Points, in no order, along strands that fork, close into loops and pass close to each other.
In the rows, 100 means zero.
Two points are linked if the straight distance between their rows is under 131. Some points are linked to none.
beda: 101	91	99	106	110	97	87	88	122	108	63	128	81	106	91	78	82	95	140	102	93	133	127	122	74	107	96	69	102	112	134	122	99	93	76	81	96	46	79	70	95	120	112	96
lup: 113	120	92	128	102	118	147	110	96	83	108	98	86	85	125	99	107	100	103	77	90	90	86	67	125	74	106	149	116	111	75	114	109	62	95	105	150	138	108	123	152	115	46	98
tavor: 96	117	99	76	108	146	91	143	78	100	124	113	114	71	98	115	107	71	122	100	167	75	121	112	133	84	113	77	36	87	64	103	109	109	94	132	121	74	101	106	80	59	125	123
Logi: 84	129	108	77	96	83	106	85	105	83	102	93	122	130	79	95	131	102	116	124	123	124	117	140	103	120	104	71	100	55	97	59	46	94	99	87	54	84	89	77	75	102	144	86
Mobe: 94	51	101	95	142	116	62	74	115	135	63	124	90	104	116	82	107	83	72	103	91	123	106	106	62	96	118	45	81	143	104	110	110	110	89	90	148	104	99	117	57	89	68	107
pazuv: 74	94	111	81	137	123	127	110	80	83	94	99	112	114	69	94	142	102	111	120	107	82	93	95	114	84	102	74	71	114	101	84	72	79	64	101	109	144	135	83	98	60	98	92
padin: 102	104	114	101	112	108	85	104	117	130	117	113	108	87	118	112	81	97	116	111	120	116	106	105	129	120	96	100	98	107	108	131	133	86	106	124	145	63	102	72	121	74	98	117
Bel: 63	130	82	73	128	130	102	99	85	67	75	148	106	93	95	66	97	91	140	74	86	90	139	84	107	103	96	105	62	146	117	128	99	121	60	123	89	95	108	73	95	100	104	88
Sumu: 101	141	96	96	84	106	135	121	90	65	97	88	90	80	79	72	96	103	128	49	87	72	105	86	84	60	92	123	126	119	118	130	87	91	90	100	77	113	106	124	122	132	80	90
funor: 60	91	108	97	85	79	125	77	103	66	69	80	69	100	105	116	138	97	82	89	53	100	103	68	109	84	125	110	136	116	101	72	68	107	67	78	81	173	114	105	106	106	81	54
kunun: 141	126	91	118	90	84	148	120	97	67	132	69	112	101	93	131	75	98	150	87	134	82	107	133	97	70	70	119	125	62	83	97	127	70	109	126	94	96	107	117	168	122	103	123
pef: 114	150	128	99	88	84	109	121	128	73	110	87	116	96	76	85	101	100	135	122	133	110	118	131	109	97	104	77	115	84	126	108	96	98	93	119	77	54	108	84	120	80	114	110
zub: 114	133	83	109	77	80	92	115	91	72	153	69	130	107	101	107	109	127	68	117	116	88	90	83	109	98	98	134	87	101	52	74	100	121	95	161	64	113	114	137	87	100	114	93
nata: 89	88	83	109	93	63	61	92	79	138	124	102	133	86	96	119	114	132	84	123	103	103	58	94	99	140	105	105	83	92	80	50	122	126	103	154	99	77	64	93	73	93	146	110
ter: 63	60	95	96	110	91	101	77	49	123	91	112	88	93	93	131	112	105	107	131	85	91	60	96	103	93	107	105	91	79	80	61	84	88	80	100	131	129	86	74	81	73	120	82
Vide: 103	103	108	135	139	97	106	114	147	119	92	94	107	119	140	108	137	123	93	122	127	122	93	100	77	141	111	96	72	136	87	84	139	121	77	111	94	72	95	112	110	104	78	92
sapum: 83	94	101	114	89	71	68	54	121	120	101	125	120	86	120	125	106	116	86	137	87	123	79	117	81	159	76	71	84	92	109	89	109	129	121	96	158	87	71	49	89	92	135	111
konum: 113	111	126	85	133	133	133	119	112	137	84	72	141	89	82	104	104	105	136	119	130	99	107	112	110	68	117	75	81	125	111	111	111	74	84	122	118	103	124	105	114	74	131	142
lasuz: 126	85	84	112	59	99	35	80	88	134	128	132	120	94	127	108	83	100	76	92	82	115	81	94	116	157	87	89	94	87	88	87	77	113	162	106	114	69	47	86	72	129	131	118
ror: 139	131	110	129	122	145	117	131	154	137	73	95	99	105	117	66	111	93	120	79	121	135	107	82	75	79	125	88	99	121	124	129	117	78	111	80	109	72	91	107	136	136	81	118
nez: 112	104	90	98	49	64	88	80	100	80	124	84	100	117	110	94	65	112	70	102	82	99	124	102	104	110	96	144	136	58	71	98	83	119	133	95	69	102	110	101	96	131	117	93
Kaz: 143	112	111	133	82	82	84	135	138	125	141	88	102	114	97	106	98	99	78	89	99	117	89	105	133	110	100	105	163	36	101	146	107	98	172	107	93	85	79	107	144	114	90	120
zusub: 67	137	93	90	123	134	114	128	90	55	93	125	106	82	92	70	109	83	138	87	129	59	109	94	80	103	94	99	65	113	98	125	132	122	58	145	85	72	122	89	87	65	90	92
los: 117	128	100	111	79	63	122	102	131	51	132	78	115	125	112	85	78	114	83	120	108	106	117	109	91	106	94	132	130	94	102	114	116	123	104	119	53	92	141	109	120	123	98	89
zikab: 111	85	99	128	98	75	116	49	118	90	102	93	102	156	139	112	135	126	77	139	98	140	110	122	104	144	94	95	86	89	96	66	74	92	114	55	113	108	104	63	113	124	111	81
zever: 129	85	72	131	86	117	87	106	81	99	138	128	104	118	151	114	71	99	63	95	95	96	109	81	122	139	92	145	72	120	76	117	114	110	116	110	115	73	97	105	108	136	87	95
finor: 86	108	115	59	89	110	67	98	120	129	92	74	116	78	75	81	105	122	102	114	62	95	88	65	132	100	100	84	111	113	117	110	91	104	124	97	98	149	111	100	100	68	102	123
sofe: 69	98	107	71	112	66	120	84	87	104	97	90	120	74	56	105	75	132	142	113	75	83	102	98	111	79	94	117	104	111	143	100	118	94	79	131	94	125	118	55	123	74	139	112
gol: 85	104	105	76	55	57	102	78	108	93	125	88	85	84	93	97	68	111	83	96	50	107	115	74	124	116	98	123	155	88	142	150	119	122	133	96	91	133	129	81	134	103	85	93
Zek: 141	113	95	102	46	92	83	97	90	64	144	87	109	141	120	101	98	116	67	108	121	106	128	109	110	104	101	115	90	64	60	75	61	109	130	86	55	93	112	128	68	124	128	97
fedaz: 113	87	128	90	92	120	122	121	109	92	116	73	121	86	106	107	48	110	78	117	111	66	117	129	110	85	71	106	76	120	139	132	127	116	102	85	82	86	122	114	99	97	131	114
pibuz: 94	103	126	101	95	55	104	89	132	108	74	90	97	103	63	89	92	106	141	120	115	133	118	132	84	103	97	74	133	87	147	96	104	85	96	88	84	67	101	67	116	86	121	109
rof: 112	108	98	103	72	74	94	113	122	99	157	83	93	105	115	99	85	115	68	93	65	103	95	75	138	129	100	136	160	56	94	155	116	116	160	106	91	116	120	109	147	116	75	104
sut: 115	94	94	143	102	72	130	107	121	49	125	79	102	136	119	99	108	112	86	128	124	87	102	132	56	110	87	113	94	108	84	88	129	120	65	110	64	59	126	102	93	112	111	69
pil: 98	72	101	128	101	43	135	92	93	110	76	87	72	95	67	112	78	96	133	80	84	104	101	109	67	50	86	116	146	98	127	106	127	77	75	92	94	84	101	86	138	118	84	94
sem: 72	103	103	100	110	99	101	101	104	78	76	99	68	118	97	84	157	94	93	94	80	105	86	79	76	95	126	85	120	99	95	62	62	99	68	66	65	148	96	133	82	105	60	53
Sobe: 122	106	98	89	90	129	76	136	82	167	120	85	115	79	110	119	87	116	77	73	78	78	75	70	137	102	106	121	106	109	94	128	97	100	136	119	84	105	75	125	95	125	103	133
veti: 69	103	97	58	80	93	65	81	81	114	84	104	94	81	57	89	107	102	124	95	60	99	86	75	113	88	119	104	133	70	89	86	64	93	121	96	90	148	92	95	87	83	95	101
mep: 94	110	92	71	68	135	84	113	65	48	144	134	92	87	108	97	74	84	84	84	126	54	102	113	119	104	80	117	69	96	82	126	101	102	107	99	99	88	106	116	75	72	102	85
lafi: 79	108	112	110	89	58	124	102	123	93	93	56	103	86	81	112	98	117	93	108	72	88	99	85	100	85	106	134	132	130	136	95	110	120	75	118	58	137	104	118	126	114	104	85
Ligi: 104	138	82	102	109	120	43	107	140	87	104	149	90	106	136	54	101	84	119	77	105	128	105	96	98	147	99	89	80	106	91	98	72	116	102	100	88	46	58	90	68	119	87	88
tavet: 110	101	99	76	130	136	108	87	104	121	55	113	110	105	130	98	104	109	105	91	70	113	128	90	104	118	91	99	59	178	116	100	72	124	93	73	79	116	102	107	89	132	110	106
gabef: 126	77	85	127	109	117	60	84	104	126	60	130	76	124	101	92	95	88	106	88	88	134	102	107	76	117	103	80	98	98	102	89	81	80	103	53	117	56	54	85	88	142	102	100
mekoz: 123	117	139	89	91	93	99	105	130	133	113	57	124	92	87	111	110	139	100	130	102	114	93	90	136	102	115	93	113	93	117	97	105	89	130	97	107	136	104	111	127	74	105	125
rud: 73	58	70	94	91	111	69	99	66	139	108	131	99	78	121	125	87	95	58	89	107	72	75	92	103	124	98	113	50	131	88	88	120	143	97	112	106	94	83	101	54	99	117	93
posir: 80	101	122	63	52	57	122	73	94	94	99	75	83	88	95	110	82	99	95	92	67	82	128	82	108	90	118	127	146	74	108	101	95	97	115	69	85	164	143	99	130	88	102	94
rep: 103	105	98	111	103	49	89	88	97	122	113	76	135	117	82	118	130	141	103	145	111	123	74	114	98	121	109	108	109	61	70	43	99	99	103	136	85	90	84	88	99	93	124	95
kasip: 68	136	91	95	83	73	89	99	93	68	89	102	86	113	86	83	133	86	99	86	107	96	86	95	71	104	127	118	128	61	70	62	69	109	86	100	51	120	92	129	90	103	76	60
Kadir: 110	104	88	106	131	138	121	126	75	153	88	106	120	79	107	127	79	90	134	82	116	95	92	105	107	86	112	129	93	124	76	128	135	81	91	135	107	74	89	112	113	124	101	121
pusa: 126	128	90	99	97	93	78	118	108	144	109	86	126	98	88	100	89	127	114	86	85	114	94	93	133	109	101	128	117	95	100	107	97	90	124	125	73	82	56	103	124	132	111	127
fupu: 83	117	97	114	126	72	86	90	130	127	98	118	100	95	100	95	114	119	116	105	83	133	88	81	107	145	97	106	119	117	107	115	148	103	95	134	133	87	81	72	141	99	67	104
fase: 92	100	96	66	161	140	112	85	115	112	56	119	123	103	129	93	117	99	111	104	114	121	137	110	107	103	106	64	45	156	110	109	103	121	88	90	100	98	124	88	72	90	100	110
Maled: 81	130	99	91	108	93	134	105	49	40	99	93	97	97	62	113	120	90	140	69	119	70	110	129	80	81	85	113	121	74	78	65	68	84	72	107	76	115	118	99	114	101	103	71
Vudo: 146	127	99	128	83	158	117	134	104	94	114	98	95	113	129	88	121	95	96	81	118	93	84	75	107	94	123	117	69	107	65	100	95	76	121	85	107	100	76	158	111	130	79	103
rivad: 76	69	101	90	93	103	76	57	115	102	93	120	91	107	125	108	112	104	70	126	100	122	92	118	92	130	75	49	72	97	116	101	75	112	106	50	146	103	97	59	59	73	127	95
Vog: 75	114	100	58	130	111	56	95	140	125	70	115	140	62	88	75	120	93	87	112	103	110	118	77	132	119	85	59	55	114	116	105	126	155	113	135	105	111	100	63	75	58	108	125
dar: 108	121	114	106	101	97	85	117	112	123	83	96	94	93	71	81	128	98	119	91	104	129	68	86	105	87	125	95	148	68	86	86	88	64	116	98	108	115	77	130	125	95	49	107
pelu: 101	92	84	128	87	95	87	124	103	125	94	90	72	91	82	103	81	91	75	68	51	84	71	82	90	82	100	127	160	100	113	134	101	111	108	98	61	111	66	127	105	143	71	91
tamo: 114	113	81	124	89	53	129	56	104	77	99	96	95	150	128	103	133	117	76	110	110	133	129	117	99	114	115	132	120	49	48	50	81	78	105	73	107	109	113	77	112	133	97	89
lafa: 77	110	115	77	115	94	128	107	56	86	107	92	122	84	56	107	109	112	133	120	93	65	91	82	119	76	97	115	88	89	92	68	88	94	78	128	100	148	126	77	132	61	123	95
pup: 73	87	104	101	110	42	137	71	99	119	79	68	115	93	65	126	105	143	121	109	64	106	97	96	114	86	99	127	122	112	130	67	96	97	80	108	91	135	95	75	136	114	125	92
Gop: 91	102	78	108	106	83	91	86	79	81	107	106	113	127	94	106	127	116	121	121	112	110	95	126	88	135	102	107	91	77	66	50	70	94	76	114	79	55	81	80	70	114	137	87
dugo: 120	114	128	83	114	141	122	131	74	94	118	98	125	93	89	121	95	95	135	110	142	78	124	133	121	80	96	82	64	103	92	90	92	71	83	104	109	69	102	108	101	82	145	116
sagi: 85	81	86	98	77	77	86	81	62	129	83	102	97	88	82	119	84	111	105	104	72	99	72	101	94	94	105	128	130	56	93	70	78	91	115	95	94	118	64	96	88	108	113	96
gafan: 93	79	109	89	159	140	129	98	82	115	90	101	114	121	118	122	141	108	103	122	119	108	110	112	117	118	97	75	47	136	89	75	84	71	64	81	126	106	118	84	90	98	109	95
dul: 89	86	98	116	76	102	68	102	114	111	105	110	77	101	104	90	89	95	67	98	70	104	81	86	96	125	96	105	125	99	104	127	105	118	120	81	102	106	82	119	93	103	71	85
tiril: 130	124	98	117	92	129	73	130	120	129	97	92	97	108	116	89	144	115	86	82	99	122	62	61	117	120	122	108	101	98	65	81	85	83	130	94	102	111	63	149	109	123	54	110
fopi: 90	84	122	69	76	99	104	127	104	93	128	66	109	72	76	101	67	102	68	118	126	57	83	136	102	70	76	90	83	83	121	104	119	135	107	88	65	105	105	125	70	66	137	101
karot: 121	117	105	107	114	121	113	102	91	63	81	123	77	116	96	85	130	96	136	83	121	114	117	115	88	97	110	94	106	81	81	70	68	44	83	69	116	81	88	98	118	111	68	75
kave: 102	71	97	85	90	106	108	85	40	81	103	119	74	83	78	110	51	77	125	80	88	78	101	114	96	53	86	119	129	89	89	119	87	50	99	89	138	121	126	89	103	94	83	101
Reluk: 134	83	64	135	75	105	48	107	93	120	125	125	101	122	140	92	103	93	48	75	89	115	83	72	106	154	94	113	84	114	80	91	95	124	139	113	93	76	55	119	76	152	85	106
buza: 127	126	79	109	95	120	86	105	132	62	113	123	99	131	144	52	90	110	101	73	84	114	127	92	93	132	96	108	72	126	104	114	75	116	111	85	57	71	82	110	85	151	94	88
Muden: 123	88	108	98	111	127	96	97	139	108	95	107	84	96	142	47	89	91	73	87	70	133	127	64	81	99	120	73	115	132	149	168	113	90	120	76	148	112	127	109	112	107	55	116
lig: 88	81	88	108	114	105	87	111	123	95	96	108	83	130	121	89	142	98	68	94	116	98	79	103	80	123	97	56	48	116	106	65	73	128	88	63	58	98	74	133	29	93	96	74
Mabul: 106	93	100	133	88	51	138	79	88	72	105	84	91	127	121	135	107	90	69	100	109	91	114	108	98	89	103	147	137	56	52	47	100	91	91	91	100	129	123	115	130	124	84	80
sofev: 89	107	110	81	120	143	98	108	125	115	106	95	96	83	131	64	100	88	70	91	104	102	93	65	106	84	126	83	92	132	99	157	119	103	118	104	144	124	139	127	87	72	59	122
Rorum: 100	123	126	72	78	96	88	105	104	102	113	72	111	119	74	108	145	104	92	132	128	113	101	117	127	106	115	59	96	59	96	47	50	90	120	77	68	120	90	119	82	68	120	99
Solur: 62	110	108	103	96	60	153	60	84	50	95	113	65	122	114	104	120	89	110	118	106	111	119	114	66	111	104	96	120	83	120	89	114	95	54	88	100	102	144	58	114	82	85	53
Kabon: 98	79	88	97	108	107	94	71	91	111	65	97	90	112	99	109	109	112	90	100	50	109	99	80	103	106	95	103	87	146	110	81	59	92	87	66	98	132	78	108	90	130	104	95
kof: 87	49	81	126	61	88	84	88	71	101	124	100	86	97	129	130	95	109	35	103	90	74	69	79	106	126	101	123	75	120	84	66	92	133	108	102	106	115	87	122	71	116	111	76
furu: 113	126	95	109	106	111	105	101	126	53	98	133	77	124	129	61	117	113	124	73	101	109	120	96	65	104	115	98	93	109	113	93	85	76	77	74	85	74	92	102	108	128	66	56
gir: 107	115	119	96	94	90	121	73	124	65	104	90	105	147	109	91	111	116	102	129	110	121	129	139	115	125	93	78	88	94	124	84	64	88	103	58	83	91	112	73	104	107	130	86
Zam: 138	103	122	101	83	132	107	134	146	104	99	70	106	104	97	69	63	95	82	94	102	95	124	105	104	74	97	82	105	119	153	153	101	100	130	60	83	95	113	115	103	114	111	132
sesa: 109	51	101	116	112	119	100	110	69	130	99	106	79	104	99	138	106	89	77	112	116	85	69	105	95	90	97	99	81	108	68	76	93	79	88	87	126	99	99	125	81	88	91	99
Loz: 60	128	103	66	88	74	102	77	103	68	97	113	98	82	70	69	78	116	124	120	81	103	124	91	119	107	93	101	98	90	152	116	110	114	97	131	96	108	122	39	113	53	120	107
gab: 81	77	105	87	144	91	69	93	92	177	86	100	138	71	58	117	96	120	123	113	81	105	73	93	87	90	107	89	103	117	117	95	134	103	91	141	111	107	84	76	96	75	120	125
Sed: 122	146	84	108	103	113	94	132	103	90	133	94	137	110	116	90	115	109	107	100	135	105	95	100	108	120	108	127	69	108	57	97	107	102	82	163	76	64	91	129	93	121	106	102
lodub: 112	94	99	102	98	110	93	81	85	119	134	112	121	98	142	126	53	127	89	109	92	104	119	103	138	133	92	142	70	125	95	115	117	95	118	110	125	89	100	68	122	111	125	115
ges: 140	83	61	133	71	65	106	100	82	84	125	96	98	128	101	117	50	84	82	82	89	87	117	119	90	75	87	166	144	38	78	99	109	103	137	93	78	80	91	100	127	148	122	112
Rusu: 100	54	97	76	141	137	81	96	91	121	82	109	112	71	115	104	65	66	97	93	125	86	131	132	95	64	121	75	69	127	94	142	113	95	96	108	133	66	132	94	54	84	90	128
nuso: 84	78	111	74	91	91	107	107	73	75	112	86	87	80	74	114	62	73	111	124	124	65	87	150	79	62	69	79	121	51	108	85	121	108	98	98	88	95	122	93	77	56	127	102
padok: 98	101	77	142	111	44	110	91	127	120	96	107	86	111	99	92	107	119	109	85	64	133	97	83	87	113	98	123	133	108	120	121	138	110	83	134	99	66	63	82	146	145	65	84
nas: 87	87	85	126	77	44	106	88	117	113	92	93	80	111	82	97	75	104	96	107	73	114	98	121	65	100	89	120	143	96	141	127	131	126	89	111	73	75	80	80	120	131	103	81
Gino: 109	106	101	94	106	123	144	100	76	107	109	72	113	64	92	104	88	102	127	66	90	68	77	70	114	37	97	130	116	120	86	125	100	54	94	130	137	160	116	127	127	110	91	121
nomat: 95	98	115	74	111	110	60	104	124	100	82	88	104	85	66	58	106	67	87	108	123	98	97	95	104	68	120	41	105	87	110	109	78	89	110	105	123	97	106	111	50	45	85	126
nudug: 48	82	102	89	88	63	102	89	90	74	87	102	74	81	77	103	99	72	102	138	113	86	83	126	69	94	84	75	110	47	106	99	134	122	81	115	103	81	121	59	72	34	116	86
Bomot: 87	79	106	85	93	80	99	73	56	94	108	118	85	89	86	134	83	96	137	117	106	92	83	111	114	86	89	118	117	59	68	83	112	64	99	105	150	108	109	70	117	57	107	96
ruzo: 90	96	86	134	90	92	123	118	86	64	122	85	87	73	110	130	82	84	86	81	78	73	71	70	120	80	96	162	134	111	73	103	104	99	85	137	101	126	87	120	131	127	73	86
Kag: 83	82	77	75	131	125	50	86	106	140	74	148	104	77	125	93	92	72	70	82	73	117	98	81	94	115	91	70	86	141	99	130	125	144	114	114	124	107	92	99	60	92	68	108
tet: 119	127	126	113	136	121	88	124	154	128	91	107	100	84	119	75	112	86	122	104	131	142	110	87	98	104	125	63	115	107	116	131	126	92	100	106	137	58	103	90	120	89	70	116
tezo: 80	97	104	84	122	118	122	98	97	66	91	93	89	86	100	71	106	80	76	111	97	67	94	64	96	64	112	85	73	129	116	129	122	105	72	121	135	147	168	107	86	46	59	115
fikif: 138	131	94	125	111	131	153	121	92	86	96	76	100	93	86	99	99	80	163	66	134	85	84	116	69	49	79	88	118	89	74	106	117	51	97	113	120	104	98	136	142	122	91	120
Nuza: 122	118	104	91	78	128	94	106	134	84	102	106	100	114	113	67	65	104	113	79	79	104	144	101	115	109	87	100	89	135	143	146	79	106	119	65	79	80	90	93	106	138	112	115
bup: 91	102	102	67	117	123	52	115	109	139	101	121	131	59	85	108	98	83	99	101	145	97	114	102	144	104	102	73	54	91	97	93	113	140	115	125	121	66	80	69	66	55	133	121
Lopig: 59	69	93	93	96	90	93	94	119	74	94	102	75	109	103	91	127	94	47	104	100	75	77	80	97	105	94	70	66	110	120	92	103	142	82	69	86	144	105	120	37	62	87	66
ligu: 92	150	102	98	103	156	119	129	91	61	111	102	104	78	96	71	125	67	126	81	149	65	74	86	83	73	99	82	74	93	74	118	122	99	88	144	115	122	127	128	99	56	86	105
fak: 75	93	84	74	83	91	82	62	112	87	67	96	76	87	108	96	120	107	96	88	16	110	105	44	116	114	103	97	115	146	115	105	76	126	78	90	101	164	91	104	99	112	89	77
sisa: 101	92	107	77	124	125	76	120	95	190	100	83	149	61	95	127	85	114	82	96	99	95	84	88	118	95	111	94	83	131	107	111	135	127	126	131	95	114	94	110	87	95	118	142
pog: 71	131	110	83	79	73	115	72	105	53	93	113	61	98	95	72	92	92	95	114	93	126	125	79	93	119	108	86	116	76	144	111	107	108	96	98	101	114	141	72	104	53	75	89
liruf: 65	114	89	84	117	104	130	98	49	38	83	121	74	92	56	79	119	80	139	72	95	79	121	102	64	74	94	83	108	103	118	101	79	96	58	114	97	111	132	74	100	75	92	65
pek: 112	92	124	119	92	54	146	108	118	95	88	81	68	102	72	94	71	89	123	110	109	130	113	120	62	76	83	85	150	82	148	124	141	83	98	86	99	72	137	86	145	88	77	109
depi: 97	66	102	59	100	140	83	101	71	98	114	122	93	80	106	102	63	81	79	94	120	62	110	116	119	71	92	91	50	116	99	118	98	98	102	84	126	93	120	106	45	70	122	108
sogu: 73	86	110	70	74	100	102	97	115	86	91	59	93	94	82	92	101	108	54	112	80	68	95	103	100	85	92	75	96	115	128	103	92	137	87	64	55	136	120	124	55	73	109	93
Tes: 124	90	100	99	55	98	82	100	104	108	120	76	100	135	105	112	125	123	54	107	104	104	93	106	109	128	108	83	76	85	83	59	55	113	140	60	62	111	88	127	80	112	119	100
Kirar: 108	108	103	64	132	147	75	112	78	155	81	120	142	86	98	109	102	100	142	93	119	124	115	83	142	97	122	90	69	118	74	89	73	82	117	120	125	93	79	103	98	95	124	135
zon: 87	95	98	127	129	108	103	137	120	105	98	97	89	113	125	100	147	101	83	93	141	93	60	89	73	117	114	92	57	125	80	70	111	126	62	106	78	88	88	143	70	88	75	75
vuril: 67	83	103	119	102	58	110	65	105	80	99	110	68	114	116	113	130	111	100	148	99	111	86	101	78	134	98	94	110	93	97	91	142	106	74	104	138	99	114	68	112	63	82	67
Vike: 82	132	99	85	109	121	115	102	96	68	93	113	86	89	106	71	101	105	121	75	80	95	111	59	101	92	108	118	92	151	117	136	95	96	70	107	103	128	117	106	116	106	73	86
Sufaz: 100	59	85	146	81	90	71	70	111	122	90	119	90	110	101	119	82	98	58	100	41	111	79	86	63	128	82	97	134	93	129	126	109	134	133	62	121	109	60	95	107	142	92	93
fim: 123	105	99	117	121	123	85	129	156	141	89	107	91	106	118	62	104	100	81	74	65	128	101	70	81	107	106	75	125	125	144	157	128	117	129	82	105	95	84	112	132	144	69	113
kitu: 92	94	74	62	132	145	53	94	77	148	71	156	120	77	114	109	107	76	113	84	91	127	103	80	126	124	107	86	55	140	69	89	90	131	127	118	122	103	85	86	70	86	97	117
gitil: 119	99	84	111	78	54	125	101	82	72	139	87	102	101	88	121	47	95	130	85	105	84	119	141	88	80	64	143	142	55	87	115	124	93	106	130	72	71	117	86	136	125	118	110
bokik: 100	66	92	151	88	51	112	78	99	96	111	77	96	122	120	137	97	110	49	127	90	100	76	103	85	120	103	126	108	97	81	66	105	123	98	98	97	120	102	105	107	117	109	70
leto: 90	104	145	82	70	53	116	96	96	106	87	83	87	106	88	108	88	71	89	103	116	98	107	119	75	89	104	99	157	36	98	81	99	85	121	70	78	140	130	116	121	85	107	102
san: 109	73	81	145	86	74	82	58	119	116	108	113	116	116	124	122	77	115	73	121	69	118	96	112	75	150	79	105	106	102	119	112	121	121	136	83	135	75	72	64	111	136	127	111
gen: 41	78	89	82	95	99	84	82	87	85	81	122	87	93	73	99	109	89	135	134	100	98	95	125	80	108	91	65	88	59	102	93	88	110	76	104	102	61	92	42	55	59	148	91
Sufed: 80	80	99	125	113	66	82	101	95	155	107	83	125	76	80	133	90	121	88	111	74	82	58	98	89	113	100	130	111	118	106	79	141	128	86	148	78	96	68	90	96	103	120	99
Teto: 118	98	100	97	76	99	58	72	81	127	120	119	126	96	108	113	84	114	122	111	102	117	97	110	137	127	102	99	87	65	90	66	68	77	130	104	127	79	60	68	90	97	149	117
dibi: 111	72	85	139	89	80	142	99	73	83	91	89	84	88	99	142	80	95	85	71	80	74	97	96	117	49	100	160	137	89	85	61	96	85	98	91	98	133	84	116	132	138	92	102
tov: 87	96	93	69	118	120	98	104	61	74	82	115	101	87	54	79	80	81	140	80	98	80	110	119	73	55	93	88	108	109	109	122	77	69	72	108	108	95	121	95	78	88	102	105
Sumon: 87	89	94	109	114	106	112	123	97	85	116	113	68	77	112	88	78	69	78	92	92	95	82	81	80	91	91	92	130	105	126	168	154	110	76	128	127	96	130	105	111	78	51	91
puna: 98	57	102	98	151	110	96	102	107	123	80	92	92	91	106	87	103	67	96	108	116	94	94	119	57	68	132	65	84	133	88	129	122	86	71	116	145	77	121	117	75	70	64	125
rofe: 122	117	117	98	88	136	136	115	88	62	94	68	105	114	87	96	99	116	108	78	103	64	123	121	87	69	84	105	92	123	122	112	61	93	93	63	53	121	113	121	108	130	117	98
Sif: 84	111	106	67	132	109	88	97	147	90	70	105	115	81	112	71	108	92	73	96	122	101	114	85	120	110	95	64	53	118	134	128	130	140	88	95	94	93	109	99	65	65	93	103
Tulun: 127	137	124	75	101	144	94	117	88	99	95	107	124	102	75	95	113	104	145	87	121	105	127	99	143	81	110	82	80	98	89	87	47	50	109	98	116	99	86	113	106	99	128	121
vep: 142	100	82	145	113	129	126	137	88	101	83	91	82	110	92	106	101	80	114	77	114	84	76	99	68	65	95	119	108	100	76	91	100	70	91	82	102	86	77	140	124	140	73	107
komad: 110	103	107	95	68	123	113	102	64	34	133	120	75	115	112	112	90	80	88	88	131	72	105	124	109	92	91	101	95	75	71	99	75	85	118	67	112	119	126	121	95	84	80	70
zol: 133	82	133	115	78	94	123	105	111	80	97	81	71	134	96	98	93	76	78	113	120	109	119	129	81	81	98	86	129	60	115	98	92	80	133	32	99	114	130	113	131	102	89	97
tipo: 118	66	106	102	124	130	108	120	58	152	83	106	111	114	123	137	143	97	90	103	143	106	98	106	114	120	110	77	34	132	72	49	95	88	91	94	116	80	98	117	86	100	107	107
zesi: 122	143	91	96	92	135	56	120	101	102	114	124	118	102	113	79	102	92	123	82	127	115	112	96	129	130	115	96	64	96	72	94	68	99	106	124	81	41	57	115	73	111	108	116
tubo: 109	72	107	110	118	94	125	82	74	97	74	117	62	118	81	116	121	87	150	101	109	118	108	131	85	86	99	86	133	62	72	76	81	34	87	58	137	78	96	68	109	103	86	93
sazu: 135	75	118	89	76	125	110	100	85	96	85	73	89	130	80	110	80	98	88	97	88	83	112	123	92	62	94	99	113	88	111	87	56	78	126	34	74	122	105	119	99	118	121	105
Ruko: 139	117	78	120	113	95	118	120	76	116	109	101	132	90	99	117	94	123	136	71	98	95	105	106	126	87	93	144	101	95	74	87	101	59	92	132	97	72	62	107	135	136	110	137
Lebiz: 97	81	123	128	122	79	119	116	132	100	105	76	95	111	112	120	117	105	81	136	137	94	93	129	80	116	83	85	80	113	97	99	157	120	77	97	94	56	111	102	97	71	106	96

A fork is a point with three links, a tip a point with one. Leave the first point through the second and follow the links. Name the first fork or tip that comes.
zusub; Bel: Kaz
rof; gol: ligu
mep; depi: dugo
dugo; Tulun: komad
Logi; Gop: Kadir
Kadir; Ruko: Logi

A piece is all that can be reached along the links. How many separate loops has the piece of each point below (a circle has one, a figure eight two, a Y none), and how many tips (points with one link)?
Tes: loops 0, tips 7
sofe: loops 0, tips 7
pef: loops 0, tips 4
Bel: loops 0, tips 2
san: loops 0, tips 2
